Points on a hilly landscape, in no order, each with its height.
From any point a climber takes the steepest step (rise divided by distance) to one of its 5 nearest points. It stops when none of these is higher. Distance is the straight distance between rows; heights are no part of it.
Lamul: [ -7 -13  -7  12   7  -6  -8  -2   4 -11]  h=678
tizev: [ 12  -8  -5  -3  -3   6   6   2 -19   8]  h=580
lakar: [  8  -4 -19   3 -10 -14  -7   3 -36  16]  h=179
fif: [  3 -11 -13   7  -3  -6  -7  -2 -23   6]  h=586
riki: [-6 11 11 -4  1  2  1 -1 21 -5]  h=684
vezev: [ 2  4  7 -9  1  6  9  0  9  0]  h=354
nad: [  1  10  13 -13  -2   8  11   1  12   4]  h=68
fivam: [-4 -7 -1  4  6  0 -2  0  8 -7]  h=752
Fab: [ 7 -7 -2 -3  1  5  6  3 -9  2]  h=667
Buse: [-10  -6  -2  11   9  -7  -9  -1  20 -13]  h=721
lubav: [ 11  -7 -11   2  -5   0   0   4 -29   9]  h=505
Tigem: [ 17   3   7 -20  -5  18  19   5 -11  11]  h=97
futo: [  5  15  15 -17  -2  13  15   0   6   7]  h=773
roro: [  6   7  10 -15  -1  12  13   2   3   5]  h=200
kevub: [  1 -12  -8   7   4  -2  -5  -1 -10  -3]  h=775
belu: [-11   3   4   8   5  -6  -5   0  27 -11]  h=744
Miket: [  9  -7 -15   4  -6  -6  -4   1 -31  10]  h=436
toror: [ 0 -8 -2  2  4  2  1  1  2 -5]  h=799
Pufi: [ -9  -5  -1   8   6  -4  -5  -1  17 -10]  h=715
suzir: [ -6  38  23  -1 -11   6  -4  -2  22  -4]  h=489
vomag: [ -9   3   5   3   4  -3  -1   0  24 -10]  h=777
zuzu: [-12  -3   2  11   7  -9  -6   1  24 -14]  h=700
tep: [ -3 -13  -9  10   5  -6  -8  -2  -7  -7]  h=730
runi: [ -9 -15 -13  16   5 -12 -13  -5  -8  -8]  h=560
dab: [-1  3  7 -5  3  5  7  1 11 -1]  h=859
Lidop: [-2 -1  7 -3  4  2  4  1 12 -3]  h=634
Tuk: [ -3 -13 -15  11  -1 -11 -12  -4 -19  -1]  h=679
Zale: [ 6 -4  2 -8  2  9  8  2 -2  2]  h=437
Vepo: [-5  2  6 -1  3  1  1  1 17 -5]  h=710
zusal: [  0 -11 -15   9  -1 -10 -10  -2 -22   4]  h=628
gog: [ -9 -15  -8  16   8  -9 -12  -3   2 -12]  h=521
sifum: [  3 -11  -7   5   3   0  -2  -1 -10  -2]  h=793
giser: [ -4 -11  -4   9   6  -2  -4  -1   2  -7]  h=740
narun: [-10  26  16   1  -5  -1  -3  -1  28  -5]  h=716
pup: [  9   6  10 -16  -1  14  15   2   0   8]  h=235
medi: [ -2 -14 -11   9   2  -6  -9  -2 -13  -2]  h=741
Soke: [-3 14 12 -8  0  3  6  0 18 -1]  h=355
Batu: [ -5 -14 -17  13   1 -15 -15  -5 -19  -1]  h=622
sab: [ 4 -5  0 -3  2  7  5  1  1  1]  h=584
zavut: [ 12  -5  -2  -6   0  10  10   4 -16   7]  h=481
kiv: [  1  -5 -23   5 -11 -22 -12   1 -33  15]  h=370
rulo: [ -1  -6 -23   8  -9 -25 -13  -1 -31  13]  h=456
Musum: [-9 14 10 -1  1 -3 -1  0 28 -7]  h=882
Datem: [10 -6 -1 -6  1  8  7  2 -9  5]  h=563
dobor: [ -6 -14 -14  14   2 -14 -14  -5 -11  -5]  h=802
Pek: [ 18  -5  -4  -8  -3  11  10   4 -22  11]  h=396
Renaf: [ -2  -9 -19  10  -5 -15 -13  -3 -25   5]  h=592
vez: [ -2  19  16 -11  -3   8   7  -1  16   2]  h=48
sebin: [-7 27 19 -3 -7  3 -1 -1 23 -3]  h=782
delu: [-3 34 23 -7 -9  8  2 -3 19  2]  h=330
sodag: [  8   0   5 -11  -1  11  12   2  -4   4]  h=266
Falit: [  9  -9  -8   1  -1   4   1   2 -19   4]  h=672
galis: [ -1  24  19 -14  -6   9   8  -1  15   4]  h=36
tulop: [ 15  -1   1 -14  -2  14  15   6 -14  10]  h=257
zemo: [-4  7  9 -4  2  2  4  0 16 -3]  h=536
Lelur: [ 5 -9 -5  2  2  3  1  0 -9  0]  h=759
nozu: [-5 22 17 -8 -5  5  4 -2 20  0]  h=348
musop: [  0  13  13 -11  -2   7   9   1  14   2]  h=16
zamu: [-11 -10  -3  13   9  -8  -9  -1  17 -13]  h=771

For each start below, name the point where the climber stops.
Soke => Musum
Lamul => toror
kiv => dobor
fif => dobor
zusal => dobor

For each start below, name every point that the climber comes to, in order.
musop => Soke > riki > Musum
gog => Lamul > giser > toror
galis => nozu > sebin

Call two points neighbours if one is among the 5 nearest of the other. Go from one point of each pair to the other, from neighbour to neighbour, staying as high as possible. Name the lowest point that can't be avoided.
dab and sebin => Vepo
Musum and zamu => Buse
toror and zamu => Pufi
toror and futo => pup
Musum and sebin => narun
dobor and toror => medi
